Points, in no order, along strands that fork, close into loops and pass close to each other.
Two points are linked if the straight distance between their rows is under 82.2. Some points are linked to none.
j475: [ 38   7 -56 -19  20  -2  15   2   0  49  20  30   4 -27  -4  25   9  23
  -4  43   3  49 -17 -32  15 -57 -23]
j383: [-12 -28  16  20 -13   6 -12 -13 -17   6  10 -50 -30  37  34 -24   1   4
 -14   4 -40 -59  20 -20   1   6  15]
j107: [-25  -7  -6  -1 -50   5 -19   0 -12  -1  17  19  26 -24 -28  15   7  30
 -17 -33  12 -43   6 -56   1  11  -5]
j3: [ 14  10  19  33 -11   4  13 -20  -5  -5   5  -1 -37 -22   4   1 -36  17
 -28  33  -5 -25 -28 -25  26  -3 -11]
j236: [ 12  17   0  12  -8   9   8  27   6  20  35   7 -26  -2   5 -15 -39  22
 -11  19  -1   9  -7  -1   9  -1  11]
j855: [  1  14  41  24 -21 -36  -6 -15 -26 -30 -57 -38  -8  18  10 -27  25  10
 -22 -17 -15 -32  -5 -44 -22  13 -26]
j31: [-30 -20  -1  42  -5  13 -36  -4 -17  27  25 -38   4  48   6 -12 -24 -19
  25   8  -1  39 -34  46   6 -36  -7]
j48: [ 26   2  25 -20 -13 -46  11  -8 -31  -7  20   3  -3   1  25   3  19  37
 -44   1   9  -9  -4 -44   8  58   5]
j965: [  0  -6   6   6 -41  10 -18  -9  -9  37 -18 -24 -29   1 -13 -11   5  11
  -3  10 -28 -47 -11 -21  -9  -5 -33]
j860: [  0 -24 -38 -12 -12  66 -37   5  41  -2 -13  26   6 -37 -12   2  -3   4
 -10  -5  39  -2   3  -1   9   5  19]
j523: [-16   5 -25 -27 -23  18 -21  -1  11  -8  -8   5  31 -38 -34  -8  14 -27
  19 -34   1  -9  12  21 -13  12  -4]
j839: [  3  11  25  -9  41   5  -4 -17  38  -6 -34  19 -24 -19  12  11   3 -40
  31   2  -3  15  40  44 -33  20  11]
j338: [-52   0  12 -15  17  53 -16  27  39  11  -5  21 -16   7  30  -3  -1 -28
  21 -22  29  -6  41  13 -28  16  53]
j188: [-38  14   1 -37 -11  29 -21  40  21 -14  40  33  11 -15  21  -3  -9 -20
  -5  -4  17 -12  29  43   3  16  38]
j272: [-48  -6  42 -32  -4  30 -37  49  22   0   7   6  23  23   2 -10  -5  -3
  23 -45   3  49  43  -4 -20 -22  11]
j508: [  5 -17  -5 -21  -3 -20  -9 -52   5 -25 -14  12  16 -35  -5  17  32  -7
 -26  -9  63 -38 -22   6  23  69   5]
j781: [-40  42  17   1   4  -1  27  43  -4 -38  21  -2 -25  34  11  -2 -25   1
   2 -24   9 -13  36   4 -17   4  25]
j976: [ 12  21   1 -12  12  29  -7   7  53   3 -53  34 -24 -13   5  -5   9 -14
  10  -1  25   3  13  -1 -56  39  23]
j782: [ 31 -38  -7 -42  22   7  26 -59  11   4   9  18  55 -44  21  19  16  15
 -15  -4  53  -5 -45  19  36   7   0]
j840: [ -2 -36 -31  11 -19  27  -9  43  14  43  47 -15 -57 -10   6   0  13  18
  -9  25   4  10  -7 -19  29 -27 -28]
j730: [ 18 -10 -22 -18  15 -23  18 -33  23 -28 -39  14 -13   5   4  -5  54 -34
 -17 -16  46 -17  -9  22  -5  62 -11]
j365: [ -4   4  29   0 -41   4  -2  -9 -25 -19 -20 -12  -6  11  33  -8  16  40
 -26   5   4 -51  -5 -53  -8  37  -1]
j493: [ -7 -44 -18  13 -14  19 -16  13   6  36  66 -21 -58 -17  24  27   7  26
 -15  34   7 -24 -17 -16  16 -13 -12]
j497: [-17  33  25  36  -5  -2   6  19  -6 -19 -22 -21 -38  26 -13 -25 -35  -8
   6   8  -5  14 -21  26  -5 -28  -6]
j695: [-34  36  30  43  17 -12  29  47   0 -48 -12  -8 -36  42   9   2 -13  13
  10 -18  11  11  27   0 -24 -23  22]
j956: [ 19  -2  -9  -8  33 -29   9 -38   5   0 -11  20  11  -4  -5  -6  36  -7
  -2 -29  16   0  13   1   7  69  15]
j219: [ -6   7  10  28  34  11  -3 -19  21 -13 -21  22 -13  -1 -14   7   4 -17
  22 -22   1   7  48  26 -22  28   4]
j24: [  9   3 -11  32  -6  -2  -3 -33 -26  16  -9 -40 -27   7   0 -16 -14 -36
  15  34 -25 -20 -30  38   9 -32  -7]
j963: [ -6  49  34  24  18 -21  10  23  -8 -30 -33 -18 -18  29 -10  -2 -41 -19
  21  29  -3  46  -7  46  -9 -41 -13]
j861: [-28  -8   0 -26   2  64 -33  21  53  10 -15  35 -15 -19  22 -15   0 -13
  -3   9  32  -3  19  -5 -22  22  54]
j951: [ 30  42   5  18  18 -31  20   1 -10 -27  -3 -32 -13  16   4 -15 -17  -2
   5  28 -27  11 -16   1   2  -1  -4]
j562: [ -2  -3  27  34  -6   9 -14   7  -2 -11  13 -49 -33  48   8 -33 -11   3
  -9 -13 -23 -41 -11 -17 -12  -8  19]
j290: [ 27  26  12  35  34 -38  24   6 -19 -36 -12 -16 -22  26  10  -8   2  15
  -1  -4 -17  12  12 -25   1  24   7]
j303: [-31  -9   3 -20 -31  30  -4  67  24  30  15   3  -4  26  19 -12   3  10
 -13   6  -8  56  19 -10  -3 -46 -21]
j739: [ -9  24  25  28  45 -25 -23  29 -22 -51 -31  -3 -17  45 -12  16 -26  17
  35  -1  18  55   6  12 -37 -30 -24]
j371: [-43 -17 -17 -15  -9  39  -8  27  13  23  16  23   3   9  -1   0  -1  18
  -4 -25 -11  42  46 -23  14 -14  33]
j962: [-15   5 -17  13 -23  21   0  34  11  46   8  29 -19 -12  -2  11 -21  21
  -6  31  -4  63  12 -13  26 -42 -15]
j770: [ 27  -5  -5 -30 -16 -42  14 -29 -19  -5  18  22  34 -31   2   8  21  16
 -19   4   0  -4 -14  -6  18  41  -8]
j299: [-13 -15  37  20  13  -4  -4   9   1 -33   5 -61 -21  68  14 -35 -11   6
   8 -28   6 -22  -5 -19 -29 -30  27]
j423: [-12 -32  20  36  -3   1 -33 -26 -44  14  25 -51 -11  31  36   2  13  14
   1   0 -51 -37  13  -1  -3  -7  13]
j850: [-19  10  50  16  31  -1 -28  41  -2 -38 -14 -13 -24  42  -7 -17 -32  -1
  15  -3  15  47  -9  23 -27 -29 -20]
j627: [-65   0  15 -29  -2  27  -2  43  30  -8  28  15   7   5  28   1  -5 -31
   0 -20  24   9  53  29 -12   7  49]
j307: [-29   2  -5 -12  11  37 -18 -11  37  13 -35  23  -7 -33 -32  -8  -6 -38
  25 -22  -2  26  33  22   1 -13   2]
j306: [ 18 -42 -28 -43 -21  -1  -9 -34  -1  -7  17  12  53 -73  -3  40  30  23
  -9  -1  14 -23 -31  11  15   0 -18]
j86: [ 24 -17 -10  -6 -42   7 -32  20  13  32  22 -43 -20  -8   4 -11   4 -13
  -1  20 -32  -7 -28  22 -18 -22 -40]
j693: [-25 -30  -5   5 -31  22 -32 -25  -1 -21  -1  18  36 -49 -10  20   7  13
 -34 -17  47 -60 -17  -6   7  43  12]
j502: [  3  24  30  49  -3 -30   2  -2 -18 -28 -40 -30  -5  36 -22 -20  14  14
  -1 -28 -11  -8 -11 -39 -22   9 -16]
j422: [ 15  13   2   5  42 -26  24 -23   8 -40 -35   7   7   9   6  29  23 -35
  34 -20  -3   4  34  34 -31   4 -18]
j305: [-15 -19 -11 -21   0 -17  -8   8 -14 -30  37  16  46  11  16   2  27   6
 -20 -10  27 -49  11 -13 -20  61  54]
j561: [  5 -22 -13  -8  10   9 -19 -14  17 -19 -10  25  29 -15  -9  -8  31   0
 -33   5  57 -45 -34  -3   6  72  15]
j61: [-21 -10 -11  20 -21   0   0 -33 -11   7  -9  21  18 -33 -51  19 -15  27
  -8 -35  13  -8   3 -34  36  -3 -13]
j274: [  0  16   8 -17  29   6 -13  35  -2 -48  31  -8  26  34   8  14  13  -9
  17 -33   0   2  30  22 -36  26  35]
j102: [  3   8 -18 -40  -3  11  18   0  -6  12  -6  33  30 -38 -27   6 -12 -39
  14   8 -25   8   4  22  19 -56  -8]
j7: [ 21 -17   5  15  -4  11 -52  -4  -1  27  11 -51  -6  42 -21 -16 -15 -15
  16  -8 -17  14 -44  10 -28 -27 -29]
j800: [ -6  33  10  -7   2  -3  -1  28 -17 -47  33   7   7  -4  22  14  -1 -12
   7 -14 -10  -1  32  21 -17  33  11]
j442: [ 11  -2 -31  44  -3 -18  16 -28  -5  46 -17  -9  -4  30 -19 -23 -24  11
   1  29  -8  16 -47 -24  15 -18  15]
j341: [ 30  -5 -35  -2 -15  -6  12  -7  -8  48   1 -29  -9  -4 -18  -4   0 -29
  12  40 -21 -10 -44  -9   8 -57 -29]
j890: [-29   2  -9 -41 -41  12   1  72  25  15  50  -3  13  34  21 -12 -14   8
  -7 -10   8  18  15  -9 -11 -18  22]
j464: [ 12  25 -14  25   3  -5  28  -4 -14  38  -4   2 -20  -7  -4  -7 -46 -14
  15  54 -11   4 -29  16  18 -42  -1]
j187: [  6  34   1  15  -1 -43  32 -11 -18 -49 -28 -17  -4 -17 -27  17  11  -7
   8  -4 -11 -14  16   1  -4   0 -24]
j397: [ 24  11  12 -17 -16 -31  42 -18 -32   9 -23 -10  39  13 -38  -6  12 -23
   1  14 -37 -18 -32 -17   0 -40 -18]
j223: [  2  21  37  -6  26   1 -15  45  -9 -23  31  -7   4  43   6   8 -18   7
  19 -27  -6  34  28   8 -31  10  15]
j377: [  3   1   3  40  54 -24  12 -10  12 -38 -31   9  -4  17  32  43  16 -17
  28 -21  -3  28  48  26 -22  17 -11]
j65: [ -8 -17   1  50   8 -12 -37 -30 -43   1   4 -55   0  44   5 -16 -30 -28
  25  10  -3  10 -30  45   6 -28   5]
j987: [ 13 -18 -30 -18 -14  22   1  36   7  16  56  28  -5 -22   8  32  -2  48
 -17  -1   6  15   2 -27  14  -3  -5]
j312: [ 11  14   8 -23  31  21  -8 -17  15  33   7  38  -2 -55  21   4 -13 -19
  21  20  -7  35  44  35   5  -2  24]
j221: [ 26  18  -8  18   8 -38  38 -27 -27  32 -28   6  25  15 -24  -9 -18   6
   4  17 -20  24 -34 -25  20 -19   4]
j444: [ 17   0 -27   1 -14   4 -12  26  -1  44  11   4  19  18 -29  -7   4  27
  13 -24 -32  40  -4 -38  -1 -17   2]
j492: [-10 -33   2 -11 -32   1 -23 -37  -8 -21  -9  -2  46 -60   0  46  18  18
 -19   7  54 -55 -28  23   8  41  -2]
j620: [ 40 -32 -19 -60  40   4  37 -44  29  20 -26  32  16 -17   1 -16  40 -11
 -17  11  39   9 -25  -2  30   9  12]
j431: [  1  -3   1   4   3  10 -29  26   7  38   4  -9   7  49 -10  -7 -19  24
   9 -13 -18  62 -10 -29 -13 -28  -5]
j848: [ 11  12  27  36  36 -29  18  32  -6 -38  -2 -33 -23  62  16 -11 -11  18
  -6 -16  -8  10   4 -36 -14   2  30]
j585: [ 13  10  -1  17   8 -48  43 -38 -39   3 -22   7  11  -5 -28   1  -3  11
 -19  10   0  12 -12 -33  32   3 -12]
j98: [ 13 -26 -26  -4  32  12   3 -46  11  36 -30  42  27 -16 -20  -7   8  -2
   7 -10  -4  25  30 -20  28  -7  21]
j945: [ 23  -7   0   1  -3  -7  14   5   2  -3  51  -5 -32  16  37 -18 -13  27
 -31  22  -7 -32 -16 -25   6  21  24]
j798: [-18  -4   8 -10 -23  20   6  64  30  32  44 -13 -21  41  25 -11 -17   5
  -2   6  -3  19   0   0   5 -23   1]
j891: [-35 -13 -24 -46 -19  29 -13  57  14   2  54  33  13 -15  40  18  -8   5
 -17   2  18  12  24  22  11  10  38]
j446: [ 12   6   6  39  16  -1  -8   5  -2  22   5 -30 -11  55   1 -30 -28  15
   3   9 -16  18 -33  -1  -6  -4  14]
j88: [-14   5 -13  -5  15  39 -26  15  23 -24  -7  30   1 -18  -4  -2   8 -34
   8  -3  36 -34   2  34 -23  38  27]
j270: [ 12  -7 -21 -45  13  23  -2 -14  12  11  16  36  14 -64   8   8 -12  -4
  22  17  -9  18  19  31  24 -10   0]
j133: [ 21 -24 -14 -15  30   0  10 -39  24  11  -7  46  22 -17 -12  -6  13  -5
   3 -18  10   2   9  -6  16  41  10]
j155: [-12  30  -7 -18  -2  16 -17  31  -2 -35  38  13  10 -21  11   3  -4 -23
  10  -5   1 -16  17  54 -14  48  26]
j652: [-19  22   9   3 -32  -7   5  16 -16 -33  16   6  16  -7 -12  -1   6   7
 -12 -16  -7 -39   5 -17  -8  34  -3]
j639: [ 31  22  10  -2  51 -56  57 -14 -31 -43 -22 -15  16  16  -3  24  16 -26
  17  10 -16  30   9  18  -9 -22 -18]
j748: [ 23  22  -3 -32  -4  -2  40  -8 -22  10  -5  18  45  -6 -33  11   6 -29
  18  10 -41  -2 -14   1  15 -47  -9]
j636: [-15 -18 -23 -31   7   8 -24  20   8  -4  32  10  39  10  -1  -6  17  -3
  -6 -32  10 -39  16  -4 -18  37  68]
j366: [ 17   5  24   6   9   5 -37  17  -2  17  -4 -26   8  56 -34 -18 -40   6
  21  -6  -3  42 -38 -11 -25 -30 -19]
j595: [  9  14  12 -30   6  11 -15  13   7  13  17  11  26  -9  -6  -5  -4 -14
  21 -26 -22  33  31  40  -7   9   3]
j13: [  6   5  27 -24 -34 -18   2 -15 -35 -22  -2   2   6 -17  32  20  18  49
 -41  10  28 -42   0 -43  12  61   2]
j684: [ 11  26  -8  14  30   0  15  -6  56 -23 -53  24 -24  12  21  14  15 -23
   8   1  36  -7  15   9 -45  48   0]
j524: [ 23   6  -6  -8 -35  -1   0   3  -6  10  17   8   5 -33 -23  15 -12  14
  -6  11 -20 -17 -10  -9   7 -12 -24]
j865: [ 11  24  32  13 -16 -46   2  -9 -22 -35 -61 -35 -32   6  22  -2  35  12
 -29  15  -6 -36  13 -39 -13  34 -37]
j197: [ 26 -28 -33   3 -18   2 -32   5   6  55  21 -47 -39  -4 -13  -2  29   1
   9  18 -36 -18 -28   1 -10 -24 -32]
j803: [ -4 -10   1  68  10  -9 -11 -14  -8  17  -7 -30 -25  40  12 -30  -7  14
  -6   6 -12  -5 -30 -29  12   1  29]
j220: [ 25 -25 -46 -20   3  48 -17 -30  47  -8 -32  36  26 -49  -8  -2  12  11
  -6   4  34 -11  -7  -8   6  -2   3]
j175: [ -3  -8 -35 -31 -29  22 -39  25   8   4  15  13  25 -35  -8   5  11 -17
  -2 -24 -19   5  17  35 -11  -1 -13]
j97: [ 16 -25 -22 -42 -12 -13   6 -34   1  -4  14  28  30 -55  -8  17  14   0
  -9 -13   0 -14 -11   8  22  15 -10]
j23: [-33 -43   7   4 -13  28 -14  29  17  33  57 -43 -18  52  28 -25  -3 -23
   2  -5  -7  -2 -13  24   6 -29 -19]
j728: [ 17 -10  -4  15 -18   8 -15 -13  -6  30  22 -41 -26 -11   0  -8 -11 -32
   4  34 -41 -10 -17  47   1 -24 -33]
j139: [-13 -16 -11  -2  -2  20 -43  -2   9 -24  10   6  31 -20 -11  11  20   1
 -27   4  56 -69 -26   6 -10  43  34]
j398: [ 30  -8 -20 -50  25   8  28 -26  17 -10 -12  23  30 -38  -5  -5  20 -37
  18   9 -16 -22   7  48   2  -3   8]
j49: [ 43 -23   6  10   1  -6  -7 -13  -9  30  35 -18 -26  10  39 -17   8  27
 -29  30 -22 -35 -27 -29  10  29  -7]
j374: [ 43  10 -17   9   3 -13   0   4  -4  51   8   0  14  29  -8 -11  -8  20
  -9   7 -31  34 -19 -47   9   4   9]
j30: [ 34 -28  -7 -46  16 -19  13 -58   9 -25 -10  11  19 -39   7  13  22  -3
 -22   3  61 -19 -39  27  33  44   0]
j203: [ 13  17  10 -10  54  15  22 -45  26  12 -21  22 -15 -38  14   1   0 -33
  35  15  -8  11  41  38   1   5  25]
j596: [ 44 -10 -48 -11 -11   5   1  20   5  34  39  16 -12 -38  -2  26  -1  44
  -8  22   9  25 -16 -40  20 -37 -23]
j914: [ 21  -3 -20 -30  13  36 -25   6  59   9 -45  28   5 -32   0 -18  17 -11
  14  -2   6  -1   0   6 -19  34  24]
j129: [-12  -7  16  -5 -59  14  -5   0 -17   8   6   4  -2  -2   2  14   3  43
 -23  -8  -5 -56 -12 -53 -21  20  -5]
j217: [ 27   8  -6 -11  22 -47  31 -23 -21 -15   5  11  16  -9  -1  -3  31   0
 -16 -10  -8  18  12 -13  17  39   1]
j879: [ 29  -1  -4 -39  26  16 -14 -12  25  -6  -6   7  24 -28  -4  -9   7 -26
  33 -11 -18   6  13  46 -16  17  10]
j12: [-59  15  32  23  11  25 -12   6   4  -3 -25  28 -11  -5 -15  -3 -11  -9
  25 -41  -2  29  47  15  -5  -2  14]
j125: [-29  -8  58   7   5  12 -22  42   4  -6   9 -17 -17  56   5 -43 -36  -8
   3  10  15  19  -7  10 -16 -34 -22]
j996: [ 27 -21 -47   4 -19   6 -13   2   1  57  21 -41 -29 -17 -11   8  34 -24
  10  46 -19  13 -28  -5  15 -51 -32]
j319: [ 22  10 -19  -1  25  -8  17 -13  38 -16 -40  31 -23  -1  -2  10  29 -17
  -8   9  60 -24  -4   2 -18  68  -6]
j403: [-39  28   7   4 -12  -7  29  28 -12 -54  28   9 -24   8   7   5 -18  19
 -18 -14  18 -40  32 -17  -2  11  41]
j594: [  2  16   0  -7  14 -27  48 -26 -30  19 -45  18  47  25 -34   6  -2 -17
  12   7 -14  19  -8 -16  15 -36  16]
j581: [  1 -25 -20 -22 -19 -10 -15  -2  -4 -13  41  20  39 -24   9  20  14  26
 -23  -5  21 -33 -17 -15  -1  59  30]
j883: [ 17 -12  11 -49  38 -29  62 -57 -28 -30   6  21  13 -16   5  16  39 -39
 -23   0  15 -11  -6  26  38   6   4]
j321: [ 26  13  31 -24   2 -51  40 -32 -32 -21 -32 -19  39  12 -28  11  19 -39
   4  -5 -20  -5  -8  -9  -2 -20 -25]
j904: [-27 -24 -21 -21  -4  66 -34  22  42  10   8  30   3 -26   9  -9  -5  -3
   4 -18  17   7  31   2   0   2  41]
j184: [ 19  33  11  36  33 -37  21   5 -20 -45 -33 -23 -19  17   2  11 -13 -19
  24  29 -15  19  -8  17 -18 -33  -9]
j414: [ 14  19  19  -5 -48  -6 -11   4 -15   2 -11 -31  -1   5 -21 -19  -8   6
  -1 -13 -28 -31 -15 -15 -28   2 -38]
j392: [ 16   7  -6 -11   2   2  26  44   9   7  63  18 -21  20  37  -3 -28  35
 -13  14   5  -6   3 -16   6   7  26]
j552: [ -7  29  15   5  -9  -2   7  39   3  -2  17  10 -16  13   1  -4 -40   7
   4  -4 -17  24  13  14   8  -2   7]
j50: [ 16   3 -16   5  36 -40  40 -26 -13 -51 -15   6   4 -19  20  26  39 -33
   3 -14  -5  -7  32  25   3  21 -16]
j516: [-36  20  41  -5   2   5  -7  51   1  13   7  16  -8  11  13 -12 -27  -5
   3  -2  -9  55  19  17   1 -13  -6]
j590: [ -8  -3 -16  41  13  -3 -18 -31 -20   3 -22 -47   7  35   5 -12 -27 -29
  47  31  16  30 -51  52   8 -43  17]
j735: [ -4  25  21  -2  -8 -26  -8 -14 -15 -43 -12 -13  30  -7 -29   1  17 -22
  25 -40 -16 -15  16  17 -36  16 -31]
j378: [ 11   9   0 -15  27 -59  48 -44 -35  -9 -14  18   5  -6   4   5  29  -4
 -20   5  17  13   5 -14  38   7   2]
j176: [ 27  12  19   2 -10 -42  18 -40 -27 -23 -41 -29 -27  -9  23  -9  12  10
 -26  26 -11 -29   0 -27   5  24 -26]
j681: [-42  12  16  45  22  -1  16   5  -7 -42 -17  11 -11  17 -16  -2  18  -8
  13 -59   6  -4  35  -1 -25  21   7]
j167: [-48  -3 -13  11 -39  22   4  -9  -9   1 -12  24  25 -20 -46   3  -2  30
  -5 -46   1 -25   2 -33   3  10  -5]
j974: [-12  20  -5  -7 -16  -3 -22 -12   0 -34 -26   2  17 -25 -38 -12  23 -31
  12 -48   5 -38  12  26 -23  43  -5]
j676: [  7  23  18 -18 -42  -6 -14   4 -16 -12  -9 -17  31 -22 -33 -10  -2 -12
  13 -35 -33 -10   2  11 -25  -6 -37]
j513: [ 14 -31 -34 -21  16   5  12 -51  14  24 -13  41  45 -40 -22  20   7  11
   1  -5  15  19  -1 -26  44 -20   7]
j668: [-24  30  12  44  46 -21  27  10  -8 -41 -30   9 -17   5  -2  29  -4 -11
  21 -24  -8  26  50  26 -18  -6  -3]
j358: [ 28 -41 -27 -50   6  10  19 -44   2   8  21  17  61 -57   7  43  39  21
 -17  -1  29  -1 -31  10  36 -28 -13]
j146: [  9  -1 -37  -6 -34  17 -12  50   8  40  31  -7 -29  -2  -7   5  -1   4
  -7  28 -14  26 -14   1  11 -36 -35]
j100: [-31  18  26  41  46 -21   5  38  -8 -59 -29   4 -21  47  15  30 -15  22
  15 -24  11  37  29   4 -38 -33  -9]
j521: [ 10 -28 -41 -26 -30   3 -19  10   3   5  54  31  33 -38   4  30  15  46
 -26  -7  17  -6  -8 -28   5  15  12]
j308: [ 19  -2  20  13 -25  15   0  -8 -15  -8  22  -6 -26 -27  28  22 -25  47
 -19  39   4 -48 -28 -19  14  25 -22]
j804: [ -2  27 -10  -1  -2   0  31  10  -6  10   5  30  -8 -31 -20  10 -53  -3
   3  38  -2  17  -6  16  27 -39 -18]
j95: [  8  31  18  -7 -14 -51  12 -32 -29 -41 -25 -11   0 -21  -1  15  24   1
  -9   9 -11 -33  -1 -10   5  26 -26]
j543: [  9  25   0  50  11 -25  21 -33 -27  -6 -35 -32 -28  -6   5 -21 -22 -21
   5  48 -16 -21 -41   9  14 -32  -2]
j169: [-35  14  -3  17  28  27   0   7  11 -25 -18  14  -2  25  -4  -3   7 -13
  25 -42  13 -11  45  14 -27  30  23]
j393: [ 37 -35 -26 -49   3  30  15 -36  44  10 -42  28  22 -32 -11 -13  27  -6
  -3   5  32 -11 -21  -8  23  -7  -3]
j756: [  8 -35  14  32   9  -2 -43 -26 -22  25  29 -59   1  44  -1  -9  -7 -11
  10  -2 -39   2 -22   8 -11  -3  -9]
j960: [ -2 -19 -13  54 -11  -4  -7 -31  -8  47  -5 -14 -21  23 -14 -16  -2  35
 -13  18 -11  -9 -42 -42  14  -8   5]
j268: [ 12 -20   4   3 -25  23  -9   3   7  25  44 -13 -36 -26  31  28  -7  46
 -16  35  10 -48 -37 -16   3   5  -7]
j160: [-27 -17  39   3 -23  21 -12  39  20  12  36 -36 -12  36  16 -47 -14 -28
  -6  -6   3  13 -22  25 -11 -36 -36]
j942: [  8  11 -38 -17   7  13   1  14   3  47  21  28  -9 -40   3  24 -22  18
   5  40  -2  66  11  -4  24 -46 -17]
j954: [-21  -4  -6  28 -26  23   0  31  14  37  10 -15 -34   5 -16 -17 -16  -8
  -5  28  -8  15 -28  12  12 -38 -26]
j503: [-45  12   9 -43 -24  12   9  52  11 -13  40   0  19  24  16 -12 -18 -18
   7 -21  26   2  34  12 -27  -9  33]
j314: [-13 -32  -7  30   7  20 -30  25   5  51  30 -38 -23  53  13  -8  -6 -19
  10  12  -8  37 -14  26  13 -33 -11]
j812: [-13  42  19  36  12 -26  29   5 -11 -35 -23  -5  -6   6 -28  12 -14  -8
  20 -20 -15   5  25  28 -11 -11 -18]
j793: [ 18   4  -8 -25  49 -29  57 -47  -3 -24  -5  12   8 -33  12   8  28 -29
   5  13  13 -21  19  32  22  18   1]
j174: [  4  11  26  32 -12 -25  12 -24 -14 -17 -27 -20 -37  -4   9  -3 -10  31
 -31  24  -9 -30 -12 -39  20  10 -13]
j937: [ 16  -6   7  57  28 -10 -24 -10 -13 -14 -15 -51 -12  50   7 -16 -23  -7
  13   9  -7  21 -38  12  -6 -15   3]
j436: [-57   8  33   7 -25  19  -8  58  30  28  -5   9   4  21  25 -12 -18   9
 -10  17  -5  72  21  -2   3 -40 -13]
j419: [-38 -11  -2  -2 -14  31   7  44  16  35  16  34 -18  10  12  -1 -17  29
 -12  14 -12  56  36 -28  32 -29  22]
j474: [ -2  34  -8   9  -4  -6   9  14 -15  23 -34   9   6   1 -30 -12 -36   4
  14  21 -12  51  -4  -3  14 -40   6]
j784: [ 11  -3 -12 -11   7 -20  32 -45 -17  10 -11  34  33 -24 -35  12  -7  -3
  -2   2   2   6   5 -24  50  -8  -3]
j340: [ 32   6   5 -12 -25 -15  20 -12 -18  21 -15 -22   6  -5 -14 -12  -2 -22
   3  30 -38 -22 -33  -4 -11 -36 -31]
j263: [ 49   7   2 -13  -9 -39   1 -15 -25   8  20  -1  -9  -4  38  -6  16  43
 -33  25 -15 -21 -28 -33  13  40  -4]
j19: [-17 -13 -23 -17  -8  18 -10  18  10   5  26  22  32  -3 -10   0  15  12
  -9 -37  -4 -12  24 -27  11  41  32]
j838: [-18 -38   6  21 -33  19 -19 -28 -22  43 -25 -22 -28   6   0   5  14  36
  -9   7  -7 -67  -6 -46   1   4 -45]
j242: [ -2   9  38 -14  31   5 -33  17   2   2   8   7  12  17  -1  19 -18  -8
  29 -24 -12  52  32  18 -23   1   4]
j691: [ -7 -27   3  35  -8 -16 -40 -21 -53  43  25 -56   2  15  23   4   7  -2
   6   5 -51  -4  -9  11  -7  -7  -3]
j531: [  9 -27 -11 -29 -21  16   0 -53  24 -22 -24  -4  42 -64 -17  24  15  -4
 -15  -2  46 -51 -33  17  14  17  -2]
j912: [-34  26  -5  -3 -33   7  12  27  10   5  -4  26 -17 -39 -13  -3 -37  -6
  -2  13  -5  29  13  20  27 -38 -30]
j285: [ -5 -29  18  26 -24  15 -15 -33 -31  16 -13 -26 -30  14  30  -3  18  22
 -19  15 -24 -72  10 -33   8  16  -6]
j670: [-25  13  23  46  13 -34  11  -1 -15 -50 -40 -19   6  34 -20   0  21  14
   4 -54  -4   4  17 -22 -32   4 -12]
j356: [ 30 -12  -9 -11  40 -20  21 -40  21 -10 -38   3   4  27   3 -10  44 -24
  -2 -31  19  14  21  10 -15  50 -10]
j152: [-50   9  -1 -11 -21  22  -8  12  16  19 -27  23   2 -26 -26  -4 -20 -31
  10  -9 -12  46  34  22  10 -43 -20]
j109: [-10  -7 -32 -22 -23  26  -6  36  18  15  39  32  13  -4   2   7   3  39
  -9 -27  -1  12  25 -27   5   6  27]
j333: [ -8  -7  42  21  44 -11   8  33   4 -36   2 -38 -30  79   9 -23 -25  27
  16 -20   7  14   2 -16 -24 -32  30]
j704: [ -3   6 -33  24 -20   8  14  22   9  48  -6  -4 -29  -8  -8  -9 -22 -22
   3  54   7  25 -21  20  18 -60 -19]

How many points has the smallest loop of links through each point below? Write 0 if it is on no loop.
j419 -> 8
j956 -> 8
j174 -> 0
j305 -> 7
j338 -> 0
j414 -> 0

A fork is a point with three links, a tip a point with one. Leave the first point through the second and follow the links. Name the first fork or tip that comes.
j263, j49 -> j627
j883, j793 -> j176
j503, j890 -> j61
j383, j562 -> j497
j497, j963 -> j383
j403, j781 -> j65
j268, j493 -> j307
